Points, in no order, along strands that fork and pass close to each other.
In the rows, zero is written as 128.
Two points are linked if the straight distance between their rows is under 130. Some points are linked to none.
Lisag: [129 124  95 134 132  89 161 130 123 164 133 132 127 114 102 141 123 110
 146  79 141 169 108 136 138 107 129  84 159 115]
medi: [115 124  93 154 128 115 137 140  99 194 129 119 107 103 144 122 135  95
 139  89 171 136  93 141 154  97 132  99 140 120]
tadev: [117 114 178 103 136 163 123 115 145  80 159  90 176 162  95 128 148 139
 123 178 111 156 151 125  79 142 130 108  76  82]
tido: [144 130  94 110 105  98 122 127 119 162  91 148 112 152 185 128 168 111
 110 117 136 129 116 188 164 158 124 137 179 175]
rusum: [143 150 131 121 120 133 123 113 131 146 124 116  94  79 150 110 148 119
 134 116 117 142 110 126 161 127 138 154 194 105]
kop: [ 73  94  92 111 100 106 137 145 145  52 114 118 202 164  83 163  72 120
 126 164 143 176 156 149  54 122 107  97 116 128]
gen: [105  87  98 141  91  65 150 150 119 101 113  80 129 152 161 146 116 128
  92 117 155 182  90 160 155 129 100 107 182 152]
basul: [115 141 127 129 165 177 138  97 130 157 156  90 102 113 109 128 100  93
 145 142 166 152 154 101 112 142 149 115  48 127]
Kor: [116 123 169  96 107 100 132 131 165  67 173 106 172 165  88 130 113 144
 112 132 118 157 147 124  89 124 109 103 110  83]
Voba: [127 151 166  66 140 124 105 136 168 123 163 137 168 147 160 110  99 209
 119  98  92  78 159 100  67 140 131 191 116 109]
pon: [168 130 136  63 145 113 126 158 144 109 172  95 116 147  98 132 120 166
 143  80 107 143  98 107 140 142 119 115 146 119]
Vug: [166 132 112 147 135 138 119 108 109 178  66 149 130 139 158 165 150 185
 150 150  96 112 135 129 131 153 136 113 122 170]
Tus: [115 178 150 156 148 169 109 119 108 109  99 156  44  89 155 113 154 146
  90 183  99 105  96 124 195 147 131 238 195 195]
pizo: [113 142 129 186 142 173 103 106 105 137 108 148  29  74 142  92 151 139
  92 177 139  75  90 116 186 101 138 233 172 199]
vigek: [158 121 125  62 119 115 101 163 134 123 149  78  96 144 147 134 145 175
 124  83 110 143  78 125 141 132 119 126 172 124]
ranu: [154 134 114 184 102 141 109 107 114 173  94 150  80  98 174  98 181  86
  87 128 147 113 118 170 157 107 147 155 167 145]
Sunok: [139 126 137 177 118 122 112  77 122 149 108 109 118  95 170 126 142  97
 152 146 132 132 168 115 159 129 117 101 116 117]
pagi: [104  86  90 130 141 157 131 155 118  86 129 104 200 158  84 140 114 107
 171 201 141 142 134 170 101 113 120  71  72 133]
rizu: [110 184 162 162 130 101 108 121 149 122  85 188 120 129 174 150 142 202
 131 145  37  77 117 103 148 136 124 165 189 156]
Biza: [131  87  94 140 131 155 139  93 114 119 129 115 145 141  59 131 123 109
 181 160 172 117 162 103 103 113 128 110  37 118]
Zevog: [143 148 198 116 131 120 117 141 149 119 163 112 160 133 151 112 150 139
 125 125  80 103 131 119 157 143 126 113 132  92]
Kufi: [167 113 125 180 110 129 114  92 110 123 127 124 127 107 124 117 124  82
 150 131 162 117 164 114 166 138 118 114  79 109]
sabuv: [116 116 100 123  88  69 137 131 123 137 106 120 140 169 188 136 132 102
  90 123 172 151 129 193 167 151  96 132 173 161]
Pesul: [152 115 152 109 122 109 154 136 155  51 148 111 152 164  67 152 125 132
 114 119 133 170 132 124 120 138 116  91 119 109]
nof: [134 125  80 169 104 150 115 128  96 190 118 142  80 102 149  90 132  47
  80 103 199  97 109 176 153 100 142 159 138 137]
saz: [129 134 106  92 114 125 104 116 147 121 108 163 192 179 154 133 116 194
 149 131  83  91 164 141  65 133 129 151 139 134]
vota: [106 154 149 140 100 124  96 126 144 148  92 151  69 112 202 118 179 155
  74 136  96 129 100 147 124 112 143 192 220 153]
Peza: [ 92 138  99 148 144 107 159 151 114 126 159 105  94  90  63 131 118  28
 117 104 173 154 134  97 127 124 114 103 105  98]
tulik: [140 121 178  71 146  99  89 149 172 102 172 106 168 167 142 112 107 202
 113 111  87  99 145  97  57 140 113 142 101 104]
telap: [ 96 163 179 146 132 104 133 110 144 140 112 171 142 146 190 129 161 187
 140 149  52  82 115 111 144 120 140 137 159 123]
Zubo: [ 97 135 136 100 114  84 111 170 135 123 140 126 190 147 182 157  90 113
 105 120 118 123 158 158 113 155  93  76 135 141]
nulu: [ 84 103  94  97 103  72 109 148 166  92 125 137 189 159 124 138  59 144
 121 128 134 130 175 154  45 111 101 108 126 129]
gafoz: [181 143 154 103 168 168 138 127 129 136 125 130 120 116  80 124 151 161
 159 110  91 113 104  71 118 142 156 146 114 103]
Rivat: [131 152 114 168 139 180 135 108  95 177 118 166  50  87 159  96  95  66
  77 100 178 103 109 137 150 101 158 169 134 155]
zalu: [126 125 103 178 146 172 127  85  95 189 110 154  24  68 125  89  84  96
 117 104 158 102 107 105 148  97 152 206 133 129]
zivi: [106 114  99 157 154 127 146 130  93 162 132 113 154 146 111 155 119 107
 128 144 169 149 130 124  94 124 136  59  62 144]
pevog: [ 97 113  97 116 123  78 171 135 127 117 128 112 127 138 103 158 101 126
 120  99 153 207 112 128 126 127 112  98 153 131]
Notul: [108 133 125 109 123 106 116 169 122 122 137 100 162 117 156 151 112  88
 112 135 148 137 140 156 153 157 103  81 132 150]
ves: [158 122 117 110 108 144 112 136 120 130 122  84 112  90 134 105 146 105
 133 121 161 151 115 147 177 140 113 153 189 117]
vev: [ 79 132 175  95 156 191 109 127 139 114 134 121 201 135 139 126 124 134
 133 189 104 133 141 150  71 126 153 132  95 100]
Zav: [129 100  77 164 105  92 159 162  99 104 136 128  89 103  55 140 113  55
  93  83 192 153 108 115 152 108 116 114 125  99]
pupir: [129 155 145 154 115 111  95 141 135 146  97 166  82  96 184 139 161 181
 108 125  57 116  99 126 143 112 151 165 214 163]
Vufa: [112  83 139 163 104  97 194 171 153  56 121 128 126 146  40 142 114 113
 162 136 151 133 120 116 143 102 110  58  81 133]
keron: [144 175 168  90 120 113  95 141 163 129 154 166 125 163 189  92 125 216
 115  88  71  73 131 117 115 151 132 212 156 120]
tibaf: [146  84 109 146 108  97 156 159  95 117 136 140  71 120  47 136 133  91
 126  72 174 139  98 106 131  95  95  95  92 124]
bib: [147 118  85 154 136 136 121  74  99 194  96 126  69  76 127 125 108 112
 142 106 155 130 124 102 142 127 145 164 109 128]
bomad: [164 129 131 141 149 162 115  96 112 142  74 147 157 151 156 165 139 186
 145 173  72 100 143 126  79 119 150 108 116 140]
mim: [ 71  92  95 103 114 129 126 191 166  34 147 130 208 182  67 145  88 128
 123 173 116 150 113 174  69 113 126  86 106 124]
vit: [144 126 168 112 179 190 144 121 132 135 126 120 159 117  79 126 158 152
 176 160  93  89 118  87  93 120 175 137  92  93]
petev: [ 98 107 136 138 113  96 190 176 153  54 154 120 155 158  54 146 103 122
 122 139 134 173 117 131 139 126 129  66  99 131]
Redef: [108 150 163 121 157 128 159 193 146 116 206 110 143 124  50 110 142  83
 107 112 129 149 120 132 134 133 122  70  96  90]
Sopi: [132 103  78 145 119 112 120 142 100 137 132  87 115  79 126 118  97  35
 122 109 198 115 130 127 191 145 107 121 126 122]
lilug: [150  87 105 125 116 139 122 149  91 116 133  91  90  96 106 114 118  88
 137 111 200 142 110 124 173 143  95 133 121 135]
Resos: [172 114 103 130 126 120 135 107 142  95 121 134 169 182  85 143 152 190
 166 134  91 132 127 115 114 136 137 114 142 109]
Zel: [131 149 107  72 105  67  94 120 170 145 134 167 165 165 175 125 100 169
 153  91  83  91 136 139 113 132 116 144 169 149]
Baget: [ 84 131 128  94 109  79 105 167 157  91 165 138 193 158 144 126  65 130
 101 110 137 135 175 145  91 149  92 102 117 134]
rilim: [124 120 108 129 157 142 149  88 109 168 118  94  89 102 101 125 134 118
 168 113 154 165 136  98 123 141 136 142  96 115]
Kates: [133 151 196 116 127 118 119 109 157 126 139 145 156 149 180 128 141 172
 114 123  68 111 142 122 116 123 132 121 143 101]
kazut: [140  94 103 109 138 160 124 124 125 104 111 111 193 161 118 151 124 132
 168 187 125 137 144 152  96 136 127  96  97 136]
ropak: [ 94 105 100 128 162 175 143  98 138 142 145  92 125 126  70 127 135  96
 163 174 165 141 154 111  78 107 144 111  23 114]
Zaz: [114 150 168 155 175 195 149  89 114 146 133 154 146 100 114 106 127 134
 163 163 122  78 124  96 116  91 174 135  81 116]
Ture: [173 159 143 175 118 130  99 114 123 136 109 140 108 129 173 126 180 161
 122 132  87 116 145 118 178 160 138 162 142 124]
Bor: [119 161 131 103  95 130 113 123 136 150 121 154  80 143 208 105 161 157
  78 107 116 135 119 155 111 147 139 206 208 143]
kefu: [172 156 136  83  94 122  98 132 148 130 146 157  98 168 184 110 150 180
  93  89  92 133 138 156 130 167 131 194 174 136]
Sofav: [162  86 124 167 119 147 133 100 105 108 151 134 152 136  83 114 118  97
 155 132 183 120 165 115 145 132 112 104  45 109]
pupi: [136 134 133 184 101 174 101 112 119 173  96 148  41  87 165  75 179 108
  84 159 157  92 106 147 154  94 151 184 181 160]
radaz: [106 121 100 154 123  93 134 135 116 128 124  96 152  96 141 146 106  58
 113 133 165 153 140 138 179 143 105 101 135 129]
vozaf: [105 181 162 116 135 149 142 104 137 151 142 150 131 119 178 112 119 108
 118 127 125 150 134 141 153 136 142 142 163 125]
tesa: [150 134 101  79 116  84 129 119 136 149 119 156 156 152 167 148 108 144
 142 104 114 132 119 156 135 157 112 118 178 154]
garud: [153 151 127 140 152 154 129 115 103 195  87 173  89 100 163 142 153 152
 124 124 107 108 106 137 162 137 158 150 137 195]
Boga: [143 146 201 104 155 134 136 152 147 112 180 103 151 110 103 106 135 100
 142 113 113 126 128 109 144 128 125  88 103  73]
nifa: [159  74 123 149 106  88 152 148 118  88 123 122 102 135  69 135 146 131
 166 112 140 135 118 103 162 101 105  86 104 131]
dazuv: [127 104  72 162 123 110 109 122  75 207  97 137  92  88 136 147 100  83
 133  97 166 114 132 118 134 108 117 115  94 144]
bur: [186 122 134  95 156 143 154 141 119 115 151 106 101 133  56 125 170 150
 163  99 120 145 114  83 133 145 121 125 109 102]
tar: [125 172 176 139 158 181 150  76 124 140 129 163 140 116 149 122 124 145
 138 153 101 112 124 116 137 122 156 149 135 136]
rus: [ 82 157 180 110 154 193 142  84 129 115 112 153 163 133 153 132 107 175
 123 174  99 121 148 118  86 128 153 159 133 129]
mor: [100 134 143 119 153 123 166 173 127 124 167  98 107  99  58 134 140  73
 132 109 161 152 134 108 123 127 107  89  74 107]
fader: [133 112 113 112 133 161 108 107 128  98  78 121 180 153 148 160 140 170
 162 174  73 110 151 141  62 106 152 131 125 120]

A fork is a point with three links. Follow the links from the first point to the second and name the forks in between, in order.
Zel; Tus -> bib
nulu; vigek -> tar
pagi; tido -> fader
bomad; Biza -> fader bib
pupi; bomad -> bib fader

Follow the links from the first point to the second, and from the first to the third. Name the last point that the two ways share.
ranu; Zel; Kufi -> bib
pevog; pizo; ropak -> bib
Kor; kop; pon -> tar
Sopi; bur; Kor -> tar
dazuv; pagi; garud -> fader

A fork is a point with three links, a tip a point with one. Leave the first point through the second and follow the links. Name the first fork or tip that comes.
telap; Kates -> tar
rusum; ves -> mim
Boga; Zevog -> tulik
fader; saz -> bib
Lisag; pevog -> fader

Name the points in between on the shortest way along the links from the first point to the second, in order.
Vug; zalu -> bomad fader saz Zel tesa tido sabuv gen pevog Lisag medi dazuv bib
Vufa; Baget -> petev Pesul Kor tadev vev rus tar vozaf rusum ves lilug Sopi radaz Notul Zubo
telap; tulik -> rizu pupir vota Bor kefu keron Voba
Sofav; ranu -> Biza ropak basul rilim bib zalu Rivat nof
vit; Zevog -> Zaz tar rus vev tadev Kor Pesul petev Vufa nifa tibaf Zav Peza mor Redef Boga
